Each row is a point on a landscape with many valleys, with its height.
From any point a ball takes the steepest step (drop divided by distance) to one of its 2 nearest points. It stops when none of these is lower. Distance is the straight distance between rows; heights are no part of it.
vamu h=59.1: [ -5.7   8.7 -15.3 -14.8  -2.9   5.2  29.4 -18.3   9.3 -16.5  -9.3  13.6
   0.7  -9.0  11.2  19.7  -4.6 -40.7   0.1   6.6   0.8   1.9   4.2 -26.8
 -18.9  -0.9  -9.4]
Vezi h=61.0: [ 19.8   1.6  21.1  23.9   2.1 -11.7 -22.9   1.5  -3.6  12.6  15.6 -25.7
  -2.8  29.5  33.1  -7.6 -25.4 -10.5  16.9 -26.9  13.5  -0.4 -18.6 -16.1
   5.3  31.9   3.2]
sazed h=35.9: [-36.0  -2.4  -0.7  -2.4 -13.3  -3.2  -0.6   7.4 -42.9 -43.6   0.4   6.2
 -23.5 -24.9 -30.3  10.9  29.3  16.8   1.9   5.3   0.9 -14.9  17.2  23.8
   8.3  27.2  37.3]
rire h=16.6: [-22.1 -36.3 -22.4  -9.0  -3.7  -0.2  23.4  14.3 -13.7   5.5 -10.3   4.5
 -12.6 -35.4 -32.8  12.5   9.0   6.7   5.4  33.3  -8.3  -1.0 -12.4  -5.9
 -13.7  -7.0  45.7]
bupo h=26.7: [ 19.3   9.0  13.1 -22.0   7.1  18.8 -24.0  -4.1  10.9 -22.7  15.6  14.4
  -8.9  25.6  14.1  -3.2   5.6  21.3  -2.9   0.8   8.5  -0.6 -17.3  28.6
  14.2   9.0  -0.7]
nosid h=38.6: [-23.8   1.4 -24.8 -24.3   6.2 -11.9  37.0  -2.6  -6.7 -26.8 -34.5  35.4
 -10.1 -23.1 -15.1  36.3   1.2  -8.5   7.0  22.0   2.5   2.8  17.6 -21.7
 -12.5   0.2  17.8]
saru h=67.7: [  5.3 -17.4  -1.3  19.4  -8.2   8.2  -4.0   2.1   6.1  25.8   8.4   8.4
   3.9 -10.5 -39.2 -22.3  -3.1  39.7   0.6   7.4 -14.2  -5.4   9.6  36.2
   9.8 -17.1 -31.0]
gefi h=25.2: [ 26.0  -9.4  -1.9   8.4   4.7  -3.0  -4.4  -1.5 -15.1  19.0   5.5  -5.2
 -19.0  11.0  25.5  -1.8  -9.6  -4.9   5.4  13.7  -3.0   6.3 -30.2 -11.9
  -1.5  11.4 -16.5]
gudez h=60.7: [ 24.7   2.7  25.4  34.8  -8.6  -2.2  -9.3 -11.9   8.9   1.7  10.8  -7.6
  24.5   9.3   7.8  -7.7 -13.7 -14.2  -4.6 -44.9   6.1  -5.1  26.4  16.6
 -17.0   2.5 -42.5]
togir h=51.7: [-22.8 -14.1  -6.1   7.6   5.4 -18.7  -4.0   6.2 -35.4 -55.6  -6.0 -19.8
  -3.0  -0.7  12.0  28.0   4.1 -20.8  -6.8   3.8  29.5  25.4   6.4 -28.3
 -14.4  26.3  45.9]
vasug h=29.3: [  2.4   3.3   5.8 -11.9  11.0  17.5 -28.5 -11.0   4.6 -21.4  12.6  18.0
  10.0   9.5   1.4 -13.0  14.5  24.4 -21.0 -11.7 -14.9  -0.7   3.0  42.9
  14.4 -10.2 -28.2]
Kamob h=25.1: [  4.9 -31.3   5.9  19.1   3.2   0.1  -1.5  -6.4 -29.3 -28.3  15.9   4.3
  -0.6   7.1  34.2   3.6  -3.2 -15.8   5.2 -31.8  -7.3  12.3 -31.4  -6.9
  -7.9  47.5  -9.4]
Dad h=55.8: [  3.6   5.1   9.1 -29.4  -3.1   0.8  12.8   3.2  14.8 -15.5 -14.1  -3.2
  -5.3  -6.1 -30.9  23.7  13.7   0.6 -13.2   6.3  25.3   5.0   9.9 -12.1
 -17.3 -12.1  50.8]
Mumo h=43.6: [-12.0   8.8   5.0  27.1  -7.9  10.0  -9.1 -17.6 -21.4 -31.7  11.2  12.6
  -3.0  -1.1  17.5  -0.9  21.4   4.4 -13.0 -27.1 -24.7  -2.3  16.7 -15.4
  15.4  15.7 -20.8]
Fus h=63.6: [ 14.4  14.2  -1.3  21.3 -15.9  -5.7  -8.9   9.3  27.2  40.9   2.6 -19.6
   2.3  14.3 -11.4 -25.1 -24.4  15.0  26.9  11.1   4.5  -5.4   9.1  10.1
  27.2  -4.1  -2.0]
devu h=58.1: [-20.2  18.8  12.2 -31.7   7.8  -2.6   0.8  13.8  22.0  -1.1  -5.6 -23.0
  16.5   4.7 -13.5   2.8   6.7   2.5   7.8  10.9  28.5   0.5  -1.4  -5.6
  -5.8  -2.2  66.8]
Rigag h=55.3: [ 20.1  -3.9   8.7  12.0  -6.0   3.3   5.6 -17.7 -21.0 -19.3 -11.6  18.5
 -28.7 -12.1  -9.3  15.4  23.1  17.1 -20.7  -9.0  -8.7  17.2  11.1 -17.7
   9.7  16.0 -11.7]
kabo h=25.6: [-23.5  22.9   6.1  -3.1  -1.7  -1.5  10.7   8.9  14.6  -2.6  -8.5   2.5
  27.3   4.4   2.6  -4.4   3.9  21.4  -1.3  -8.3 -13.0   3.0  12.0  -6.4
  16.4  -5.0 -10.1]
mapu h=52.1: [  7.4   4.2 -14.5 -31.7  13.6   2.7  31.0 -19.4   7.5 -27.8 -26.8  45.8
  -6.2  -5.9  -4.7  26.0  -2.7  -9.4   0.9  19.1   3.1   4.0  15.9  -4.2
 -14.1  -3.9 -16.4]
defu h=61.3: [ 20.6  12.1   0.8  -7.0   4.4 -15.5  40.4  10.0  16.5  18.5 -29.6  -3.7
   9.6   2.3  13.4   9.5 -15.8 -12.5  12.8  -5.1   7.4   7.2  12.2 -12.4
  -9.5 -10.6 -27.8]
mim h=62.1: [ 34.9  -2.0  20.0  28.3  -6.5 -19.4  -7.6   8.6   4.7  35.0   9.9 -32.1
  -3.8  17.8   9.6 -14.8 -14.5  15.6  14.2 -19.4  17.0   6.7  -7.9   0.4
  17.4  17.2  -6.1]
Dimo h=43.5: [ -7.2 -31.4 -24.2   1.9  -1.5   5.3  -9.7   3.4  15.1  -8.2  -7.8   3.3
 -12.6  -7.6 -33.0  11.1  -9.5  18.2  -3.3  44.4  21.0  -7.9  -0.1 -17.2
  -7.4 -18.3  65.3]
livo h=57.2: [ -3.7   7.3  -6.4   2.9   1.8  16.4  16.2 -17.1  48.4 -20.2  -8.7  29.1
  27.6   6.4   8.6 -10.0  -8.7   4.4  -4.0 -12.2 -20.4   2.8  31.0  18.8
   0.1  -6.6 -38.7]
Mimen h=19.3: [-23.5   1.5   4.5  -7.2  -9.3   5.5   2.4   2.9 -10.1   6.0  10.7 -27.7
   4.0 -14.2  -6.6  -7.3   9.0 -10.1   2.1  12.5   6.2   3.2  -1.6 -28.1
 -10.6   6.2  39.3]
migim h=50.0: [-10.7  32.2 -10.7  -1.6   9.5   9.9 -17.1 -15.2  33.0  12.9 -10.0  28.9
  10.0  11.3   1.7  -8.6  -8.3  22.6 -14.9   8.4 -24.0  -6.8  27.4  -9.9
  28.0 -34.0 -18.2]
motab h=55.0: [-10.7 -25.1 -18.9  -8.3  13.1 -17.0   2.0  20.1 -30.2 -40.4 -18.1  -6.9
  -2.6   0.0   4.9  31.4  -3.1  -4.9  -1.3  29.5  25.0  15.0 -18.0 -20.2
 -15.0  18.2  33.9]
Luviv h=32.0: [ 10.9  -2.5 -12.6 -10.6   9.7  -6.4  27.6  13.9   5.3  62.2 -19.7  -9.9
 -14.5  -6.4  -1.4  -6.1   3.7   9.4   5.5  26.0 -14.1   6.4 -28.8   6.7
  -2.6 -27.1  -1.0]
ludum h=61.2: [  5.0  16.2 -16.0 -39.6  27.5  -5.6   4.6  -7.2  -5.2 -19.3 -23.9  37.6
 -16.5  13.7  -3.7  24.6  -4.2  18.8   4.6  47.9  11.5 -20.3  -6.5  -5.8
  -1.4   3.2  18.1]
ges h=36.3: [ 11.2  -9.1  11.5   5.4  -9.7 -15.9  25.7  20.7   3.3  11.7 -12.1 -20.0
   2.1  -8.4 -19.1  13.7  -0.5  10.2   8.9   0.6  24.1  13.7   1.2  -7.2
  -8.3   8.9  11.1]
namem h=17.5: [-33.5  -3.2 -28.3 -31.5  13.2  -0.9  24.1  10.0  -4.1  46.8 -23.5  29.5
 -20.9 -17.4 -21.6   8.4   0.6   4.7  17.9  29.0  -4.8 -25.6  -3.5  -4.6
  -7.3 -32.2  20.4]
kog h=44.3: [-20.7  21.9  -2.5 -26.1   1.2  17.5 -19.0  -9.6   7.8   4.1   7.8   9.2
  15.8  -4.6  -9.5  -8.9  20.9  -9.4 -33.3 -12.7 -22.9  -7.0  10.8  21.8
   6.9 -41.6 -24.1]
tofut h=29.5: [ 22.3 -25.7   8.5  16.9   0.5  -8.2   2.3   7.1 -22.8  27.8  12.3 -21.8
 -25.6  -6.3  -2.5   0.2   9.3   9.5  -1.1  -2.1   5.5  16.2 -29.8  -4.3
  -8.4   9.4  -0.3]
bomo h=29.4: [  6.1 -14.9  21.3  11.1   0.9   6.2   1.1   0.2  -4.4 -17.8  17.2  -3.2
  12.4   7.1  18.6  -7.1   6.8  -7.2  -9.8 -35.9 -14.7  21.5 -20.4  14.7
   0.6  25.4 -22.3]
Vinek h=12.8: [ 26.6  11.9   1.6   2.2   7.8 -12.3 -22.4  20.6  24.8  25.2  -3.4 -17.9
  20.8  26.2  17.2 -29.8 -18.0   8.0   2.8 -12.4 -17.7   7.9  -6.0  36.8
  17.9  -8.8 -32.1]
Zeki h=59.4: [  4.0  -7.2   9.2  16.4  10.8 -13.2 -23.4  -4.3 -30.3   3.7  12.9 -26.6
  -6.2  21.7  47.6  -2.2  -8.4 -14.3   9.6 -12.8  10.7   5.8 -32.7 -44.4
   3.9  35.0  15.1]
Gol h=53.4: [  4.1  25.8  -6.8   9.2  10.5   7.5 -18.6 -12.2  44.1  -9.1  -6.4  15.5
  27.4  15.8  21.0 -16.9 -13.3  10.4 -23.5 -11.5 -27.4  -6.3  31.5  14.6
   7.6 -32.5 -40.5]
Kat h=64.5: [-27.8   0.4 -14.5   2.9   1.4  -5.9  -8.0  11.3   0.8  12.0   8.2   1.3
  33.1  -4.8  12.5 -23.1  -7.1 -11.3  -7.5 -13.8 -34.7 -13.4   5.3  24.0
  -1.6 -28.0 -45.2]
ruge h=48.5: [ -3.6  -6.3  -5.9   4.4 -10.2   5.1   4.9  -0.7  33.6  -6.7   1.2  -0.5
  -5.1  -6.8 -19.7   5.1 -13.3  11.7   2.3  24.6  19.4   6.1   9.7 -22.0
   3.2   0.6  32.6]
bazub h=39.8: [ 21.1 -13.4   6.2  25.7 -12.2 -27.2  14.1  11.2   3.6   7.2  -3.1 -31.5
  10.0   4.4   7.1  15.5 -28.6 -16.0  17.3  -4.2  34.7   7.5   5.6 -19.2
 -18.4  19.3   2.5]
tud h=48.9: [ 18.4 -31.8  14.0  26.3  -8.7  -3.8 -18.0 -13.5 -32.2 -10.5  29.4   3.2
 -36.0 -18.9  -7.0   3.6  18.5  -3.9   3.2 -37.1  18.2  10.0  -6.1  -5.8
  10.3  21.5   9.4]
taren h=57.5: [  2.3 -10.0   6.7  -6.1  11.6 -12.7  -9.2   6.8 -23.5 -23.0   1.1 -13.7
  -3.5  16.3  27.1  19.0  -7.1   0.1   4.7   9.2  22.2  11.4 -26.1 -23.0
  -3.6  29.8  26.6]
Vol h=42.1: [-17.8  28.5  -1.3 -26.9   2.2  20.5 -20.9  -4.8  16.0  20.6  19.9  -7.3
   8.5   7.6  -0.3 -22.6   7.6 -22.6  -6.6  -3.9  -9.8 -18.6  -3.6  16.4
   8.1 -34.3  -0.9]
Fimep h=69.2: [ -8.9   6.0   2.0  -7.2 -12.1   9.6  -1.0   3.1  -6.2   6.1   3.3  12.0
   2.0  -6.9 -37.5   2.4   9.6  24.3   0.5  10.3  -1.3 -24.5  12.9  31.2
   4.2 -15.4  -6.8]
lome h=47.9: [-16.9 -11.1  -3.1   2.0 -14.9  -9.3   4.4   7.3 -28.0 -35.3   0.3  -7.2
  -7.5 -17.9  -9.2  22.1  12.2 -25.7   4.3   2.1  16.9   6.7   3.5  -7.8
 -14.3  24.3  14.2]
nemen h=31.9: [  2.5  28.7  -5.3 -11.3  12.3 -12.6  -2.0  -9.3 -13.4   5.3  -3.4 -19.3
   2.5  15.1  34.4  13.6 -23.5 -53.3   5.1   9.3  14.2 -10.6 -14.1 -37.1
 -24.8   2.9   4.0]
bozev h=61.7: [-27.1  16.0 -18.5   3.5  -0.4  10.1   8.6 -14.9   8.3 -21.1  -1.6  24.0
  25.9  -2.3  14.4 -11.7   3.6 -15.1 -11.1 -13.5 -33.7 -17.2  23.0   4.8
  -2.9 -18.4 -42.1]
sanok h=32.1: [ -2.6 -16.6  25.2  21.6   0.7   0.3 -23.7  -2.5  -5.5  -6.2  37.3  -8.3
  18.5   6.3   4.6 -30.9   8.2   1.1 -18.9 -57.6 -13.9  12.5  -7.5  28.7
   9.0   5.1 -23.9]
nobad h=37.0: [-14.4  -8.8   6.0  21.7 -18.3  14.0 -14.0 -14.3   6.8 -10.2  47.0  -0.5
  13.9  10.8   1.3 -26.2  -8.5 -27.1  13.8 -13.7   2.2 -13.0  -9.4  25.4
  -7.6  14.4 -13.6]
dob h=63.2: [  2.0   3.8   8.7 -18.6  -4.9  -1.5  28.4   0.0  -5.6 -10.2  -6.8  -5.3
   9.3 -13.4   3.0  23.3   6.1 -43.7  -8.5 -22.3  -2.4  12.4  -3.3   6.6
 -26.3   4.3 -17.4]
pozo h=39.1: [  6.7 -53.4 -24.1  11.3  -2.6   6.6 -17.0   4.8 -16.2  -5.0  12.2  -1.0
 -27.9 -10.5 -26.6   9.9  -0.9   3.5  -2.0  43.2  15.3  -4.6 -20.1  -5.6
 -14.8 -11.7  44.0]
ripon h=18.5: [ -2.3  12.7   6.3   1.3  11.6 -15.3  -1.9  20.1  13.4  10.7  -9.8 -17.4
  33.8  18.9  29.3 -14.1  -9.3   7.1  -2.5 -18.8 -23.1   9.2 -10.3   6.9
  14.3  -2.4 -23.3]
bonad h=25.0: [ -3.4  -4.1   3.1  -4.9   4.7  10.3  -9.8  -8.8 -32.9  -8.1   0.0   6.4
 -21.7  -4.2  13.3  -3.6  21.7  23.0 -12.4  13.5 -26.0   7.5 -23.8 -23.1
  12.6  20.6   6.7]
bul h=17.2: [ -5.1 -30.2 -27.0  -7.4  -3.8  -9.7  32.2  12.3 -20.5 -14.3 -29.6  20.5
 -12.6 -34.8 -25.9  33.4  -2.3   3.9   4.5  33.1   3.4   7.1   4.2   0.0
 -18.8   5.1  14.8]
rizel h=47.1: [ -2.7  -4.8  19.1  26.2   0.6  -0.4 -20.1 -18.9 -29.9 -14.7  24.1  -4.9
 -18.5  -2.9  13.8   0.2  20.9   3.0  -8.2 -47.1  -0.4   8.8  -0.8 -23.6
  16.5  23.5   5.7]
tif h=50.1: [ -3.3 -16.6  -1.4  43.6 -11.1  -0.6  10.0  -6.8 -22.6 -31.1  -1.3  22.3
   4.0 -17.7  10.6  -5.7   5.0   8.8  -5.9 -28.3 -32.0   3.4  20.9   2.8
   2.0  25.7 -43.5]
viz h=40.5: [  0.3  14.7  -0.9 -29.9  12.7  14.7   9.2   6.2  27.5  29.0 -14.1  13.1
   5.7  -4.4 -13.1  -7.1   7.9  19.1 -15.8  -2.7 -21.8   1.4   2.2  12.9
  12.0 -37.7  -5.4]
Nilol h=62.7: [  7.2  -0.1  16.6  12.1 -10.8  -1.6   7.3  -2.1 -10.2  -9.5   5.7 -11.7
  22.0  -6.9  -8.8   7.4   6.1 -28.8 -14.0 -42.3  -4.2   6.8  14.2  27.0
 -20.5   1.1 -40.8]
leno h=18.7: [ 11.0 -33.2  10.5  24.3 -12.3   1.8 -28.7 -11.2  -3.8  -9.5  43.1 -27.3
 -21.1  -2.2 -12.3  -3.1  -3.0 -23.7   2.8 -13.6  38.4   7.0 -10.1 -12.8
  -7.7   3.4  32.3]
Vuvad h=58.9: [ 31.0   8.1   7.3  39.4   1.4  13.7 -20.7 -23.5  19.1  -7.6   2.2  11.9
   8.6  12.2  23.1 -18.9 -13.1   3.2 -14.6 -27.5 -13.2 -13.8  30.8   1.6
   0.9  -1.8 -42.5]
tifi h=66.1: [ -8.2   0.6 -10.7  10.5  -2.9  -0.2  -5.5  10.1  16.8  22.7   3.6   5.6
  28.7 -13.1 -20.5 -27.4  -7.7  16.4 -12.5  -4.3 -23.6  -2.2  21.3  28.0
   8.7 -38.7 -40.0]
fom h=29.0: [-23.5   4.5  10.2  10.9   0.6  -0.2 -10.8   7.5 -34.7   6.3  11.8  -9.6
  -2.2  -5.1   1.7 -11.6  23.4  26.4  -1.2  -7.6  -7.1  -3.8 -10.0  -3.3
  18.8  14.5   2.7]
vuk h=40.4: [-10.9  20.3  -2.2 -46.9  15.8   4.2   6.7  14.7  23.0  50.0 -20.0  -2.3
  -6.6   4.0 -11.8 -14.6  12.1   1.1   3.0   0.7  -8.4  -9.7  -8.7   5.5
   3.7 -43.2  25.4]
Fena h=35.7: [ 23.2 -53.9  -2.9   6.7   2.9  -6.5 -11.6  13.0 -26.7 -22.6   5.7  -3.4
 -34.2  -9.4 -19.2  22.5   9.6  13.1  -3.5  13.4  24.4  12.3 -16.0   4.8
 -10.8  12.2  33.5]
Riz h=50.8: [  9.0  13.7  -5.7  -8.4  -6.0   1.4  -9.1   3.1  34.8   1.0   8.6 -12.2
   3.6  32.9  31.6 -17.4 -30.5 -34.8  29.1   4.2  -1.3  -7.1 -12.8   7.8
   5.1   9.2   2.5]
Divap h=38.8: [  4.2  19.2 -24.9 -11.6  14.0  -8.0  -3.1 -14.1  14.8 -11.9  -7.9   1.4
  -7.5  25.1  37.7   8.3 -26.9 -39.0  13.5  34.7  15.4  -7.3  -6.7 -45.7
  -8.7  -4.6  17.9]
sipe h=34.7: [  2.7  13.4   4.0 -18.3  12.7  16.5  -1.4  -6.1  20.6 -11.9 -15.6  33.1
   9.7   0.9 -16.4   6.7  15.0  36.8 -29.4   1.1 -17.0   7.4  11.0  23.9
  15.8 -13.0  -8.9]
vesis h=67.2: [ 10.2  12.0   2.8  -7.0  -0.5   6.4  -2.3  -1.5   5.3   4.1 -10.9  24.4
  17.0 -12.6 -25.8   4.8  -8.7  24.8   0.5   4.7   7.7 -15.9  39.0  40.7
  -3.5 -20.1 -40.5]
vupaf h=58.0: [ 10.8 -14.7 -13.0 -26.9  23.7 -10.4   2.6  13.5  -8.8 -25.2 -20.0  12.3
  -9.9   8.7   1.0  28.9  -4.5  19.0   4.1  41.8  25.0   0.7 -26.1  -3.2
 -11.8   3.7  31.4]
tifa h=45.8: [-15.6  25.4  -9.1 -11.3   5.0   6.5  -2.0 -12.5  16.1  36.2 -21.9  30.9
  -2.8   3.8 -16.9  -0.9  -1.2  35.4 -11.6  25.0 -13.1 -15.3  12.0 -15.2
  30.2 -24.1   9.1]
zup h=43.7: [ 12.9  -4.0   1.1  18.4 -10.8 -16.2  11.1  -6.4  -6.7 -33.8  -4.9  -6.5
   2.4  -2.9   8.9  30.4 -11.6 -17.0   3.3  -1.9  25.5  11.0  16.4 -26.5
 -17.5  20.4   1.8]
buneb h=18.8: [ 24.8  -8.7  21.5  -2.3  -8.0  18.5 -25.6  -9.9   0.3  10.4  36.6 -18.9
 -23.8   8.8   0.4  -2.5   7.2 -17.4  -6.7  -8.7  15.9   3.6 -25.6   2.0
  -3.9  -1.6  14.3]
tes h=32.2: [-41.1   3.7   7.1 -15.9   2.2   2.1  -0.2  18.5 -47.5 -22.7  -0.7  -0.9
   0.7 -16.0 -12.0  -5.1  39.7  26.8  -2.6  -6.7  -9.9  -7.9  -3.0  24.2
  12.7  20.7  22.0]
fusan h=39.7: [-15.1  15.1  -4.4   0.4 -13.0  10.8 -11.1  -4.5  17.4   7.0  24.7  -3.5
   9.0  10.3  -2.1 -20.7 -12.1  -9.1  12.5   9.3  -4.0 -23.4  -1.3  18.3
   8.3  -6.0  -9.0]
Vupip h=37.9: [ 18.1 -19.8 -20.0 -24.6  11.5   0.2  18.7   6.3  18.9  25.1 -15.1  14.1
 -11.3  -6.2   3.8   1.5 -18.2  -4.6  16.8  37.3 -11.4   6.0 -27.6   7.8
  -7.3  -9.7  -2.1]
divi h=51.3: [ 26.0 -21.2  21.2  18.1  -4.9 -11.5  -2.5   0.0 -38.0  -3.5  -3.6   0.0
 -47.2 -27.9 -18.3  15.9  30.4  13.9 -16.6 -27.2   5.5  17.9   5.2   0.7
  11.3  13.1   6.8]
banof h=18.9: [ 38.2  13.1   4.4   2.9   6.3   3.8 -17.8  -6.9   5.0  28.6   2.4  -6.4
  -7.5  20.6  19.7 -13.1 -15.1   7.7   5.5   1.3  -5.6  -3.7  -7.3  14.8
  13.7  -3.9 -32.6]
Gorik h=5.7: [-39.6  -3.6 -19.8 -25.6  -3.0   6.3  15.3   5.3 -29.9  12.4  -4.3  13.4
  -8.0 -25.8 -25.0   3.6  16.9  -5.8   8.9  28.5  -4.9 -23.9  -9.4   8.4
 -12.7 -14.5  28.7]
Zef h=55.9: [ 20.2  -9.6  -2.9  53.1   0.7   3.2   1.3 -20.5 -10.0   2.0  -6.9   8.6
  12.0  -8.9  21.2 -15.0  -5.2   7.9 -17.3 -25.7 -29.8  -6.5  24.9  -9.8
 -11.1   2.3 -57.0]
bigo h=64.3: [ 25.7  16.1   5.4 -10.7   0.5  -0.1  22.3  -5.5  14.8   4.4 -25.5  10.9
  18.4  -5.6  -8.7  14.9 -13.8  -0.8   4.2   0.3  13.3   1.2  36.0  13.3
 -11.6  -8.6 -42.6]
mal h=31.8: [-39.6  12.5  16.5  14.2 -15.0  -4.6  22.9   3.9   8.4 -13.1   1.0 -19.9
  31.9  -7.1  -6.7  -9.2  13.4   4.6   3.3 -20.0   0.9   7.3  22.6 -19.5
   4.1  15.3  10.7]
Goza h=23.8: [  7.1  17.7  10.0 -11.3   5.6  -1.0 -17.8  10.3   2.7  11.3   4.7 -12.1
  -5.6  28.3  15.4 -10.6  -5.0  25.9   6.1  13.7  -1.7 -11.8 -24.0   8.4
  21.8   6.5   3.3]
zav h=25.7: [-23.7  -2.0 -14.7 -20.0   7.0  -5.9  25.9  19.2  -3.7  45.0 -15.7   5.5
   0.9 -14.2 -16.2  -7.0   8.8  22.5  13.5  16.2 -14.5  -7.6  -9.8   0.6
   4.6 -19.6   4.2]
rifa h=54.1: [  7.0  29.1 -23.2 -29.3   4.0  -5.5  -1.3   1.1  29.4  13.0 -13.9   6.7
  -7.7  26.4  25.1  -5.0 -32.0 -38.2  35.1  20.2   7.4 -17.9  -6.6   5.8
   7.3 -11.5   3.3]
datos h=10.9: [-10.3 -19.5  10.3  13.8 -12.0   7.8 -21.1  -5.8 -12.6   2.4  28.1 -38.8
 -11.2 -19.9 -24.2  -9.2  11.3 -22.0  -7.8  -0.2  28.2  12.1   4.8 -29.2
 -16.4   0.4  54.4]
luru h=18.3: [  0.2 -19.2   0.7   9.7   1.7   2.9  -4.9  -8.7 -27.5 -39.6   7.4  20.5
 -18.7  -2.9  24.8   8.3  11.9   7.0  -0.9   3.1  -6.8  12.6 -17.2 -11.7
   9.2  42.5   4.4]
lut h=58.2: [  4.1  19.8 -11.0 -15.7   7.0  -7.4  13.5   7.8  24.3  23.9 -22.4   8.5
  14.8  13.6  16.6  -8.8 -21.9 -19.5  22.7  -0.2  -8.7 -10.0   7.2   7.3
   2.2 -20.5 -28.5]
loder h=53.6: [ 25.8   9.1  19.2  10.3  -0.6   3.9  11.1 -10.3   3.3 -11.6 -15.9   6.4
   5.9  -6.8  -3.9  11.3  11.4  12.3 -28.0 -25.5 -14.7  17.1  22.5  -2.2
   1.0  -1.2 -33.9]
vev h=59.6: [  6.9  16.7   1.0 -32.4   3.6 -12.9   7.5  21.9  25.1  16.8 -16.3 -13.4
   4.5   8.6 -17.3  11.5  -8.1   0.2  21.5  19.9  35.3  -8.0  -7.9   8.5
  -5.9 -10.9  31.8]
piz h=36.7: [ -2.5  21.3 -12.0 -30.7  10.8  -8.1   0.4  21.6   3.8  60.1 -15.3 -19.8
  -7.6  13.3   9.1 -14.4  -2.7 -13.6  15.9  12.1  -7.6  -6.4 -29.1  11.9
   7.7 -31.9   1.2]
Nufu h=43.0: [ 17.3 -29.7  -8.2  -0.9  -5.0   1.2  20.1   8.8  12.5  -2.7   2.3   1.9
   2.7  -6.8   5.5   6.2 -20.2 -19.6  14.9  18.2   5.1  13.6 -13.2   7.3
 -18.5  13.5  -9.9]
Tov h=61.6: [ 14.8  25.0   1.1  -2.7  -4.3  -4.0   3.4   9.4  21.1  34.9 -12.0  -7.2
  -4.3   8.1  -8.2   0.3 -14.5  14.6  11.2  21.5  17.2 -12.1   7.0  -7.7
  14.7 -14.9   9.4]
pov h=34.4: [-35.5   2.1  16.2  26.6  -7.9   4.4 -15.3  -4.5  -5.9 -23.9  36.0  -6.5
  32.0  11.6  13.4 -28.3   5.7 -17.7  -6.9 -41.6 -18.3 -11.9   0.7  17.7
  -0.7   8.9 -19.7]
nat h=37.8: [-42.7  11.0   7.5  28.4 -13.9  -0.1   5.8  -6.7  -5.0 -36.6   6.6   1.2
  22.0  -6.2  -4.2 -10.3  26.3  20.7 -12.7 -27.5 -20.2   5.0  30.3  -9.6
  23.5  21.9  -3.8]
sut h=32.4: [ 18.1 -31.4   7.9   4.7  -7.4  -4.9  13.0  13.3 -15.2   9.5   0.5 -10.3
 -20.4 -15.0 -29.7   7.8  17.4  22.3  -0.2   8.4  10.5   4.4 -18.0  19.1
 -14.5   6.0  18.9]
lev h=48.6: [  6.5  13.0   3.8  -6.5  -5.2  21.0   8.7 -17.8  15.8  -0.8  -2.5  16.3
  -1.5 -11.1 -11.2   6.2  14.7 -13.4 -21.4 -11.8 -19.5  10.2  18.1   6.0
  -8.0 -22.2 -26.1]
suvo h=63.1: [ 30.5 -12.2  16.4  32.7 -11.3  -2.4 -14.3   5.3  14.6  39.8  22.9 -18.3
 -10.2   4.5 -17.6 -31.1  -9.5  28.1  15.4  -9.8   8.1   4.8  -4.0  24.4
  15.5   1.7 -14.4]
giz h=52.5: [-11.7  14.2   5.7 -12.1  -9.0  19.8   8.5 -16.2  18.5   1.8  -4.9   7.3
  -6.0 -13.0 -29.8  10.9  14.2   4.3 -13.2   6.7   1.6   1.1  17.6 -17.3
   2.0  -7.7  30.6]
zapu h=25.8: [-20.7  18.2  -5.1 -11.0  -3.5   3.9 -19.0  -7.5 -27.4   2.5  18.2 -28.0
   1.5  -2.5  19.0   4.0  -0.3 -44.5   4.1  11.1  21.1  -8.8  -3.3 -28.4
 -20.8   7.7  27.3]
fudar h=46.1: [ -7.6  10.5  -8.8  11.1  -1.7  -0.7  -8.1  -9.8  21.2 -11.3   9.9 -13.1
   4.5  28.9  39.5 -10.7 -22.2 -31.1  15.1  11.8  -0.2  -4.1 -12.6 -35.0
   0.8  19.1  25.3]

Call two points neighbours if one is among the 2 nearest of the other. Go from one point of each pair to the other, from neighbour to neighbour, staying as low as possible. Name the highest point that can't be avoided.
Vinek and datos: tofut
datos and luru: lome
datos and Gorik: viz

Where does a ball stop that starts at each point below?
kog: luru
suvo: Vinek
lut: datos
vupaf: Vinek
saru: Vinek
Fus: Vinek
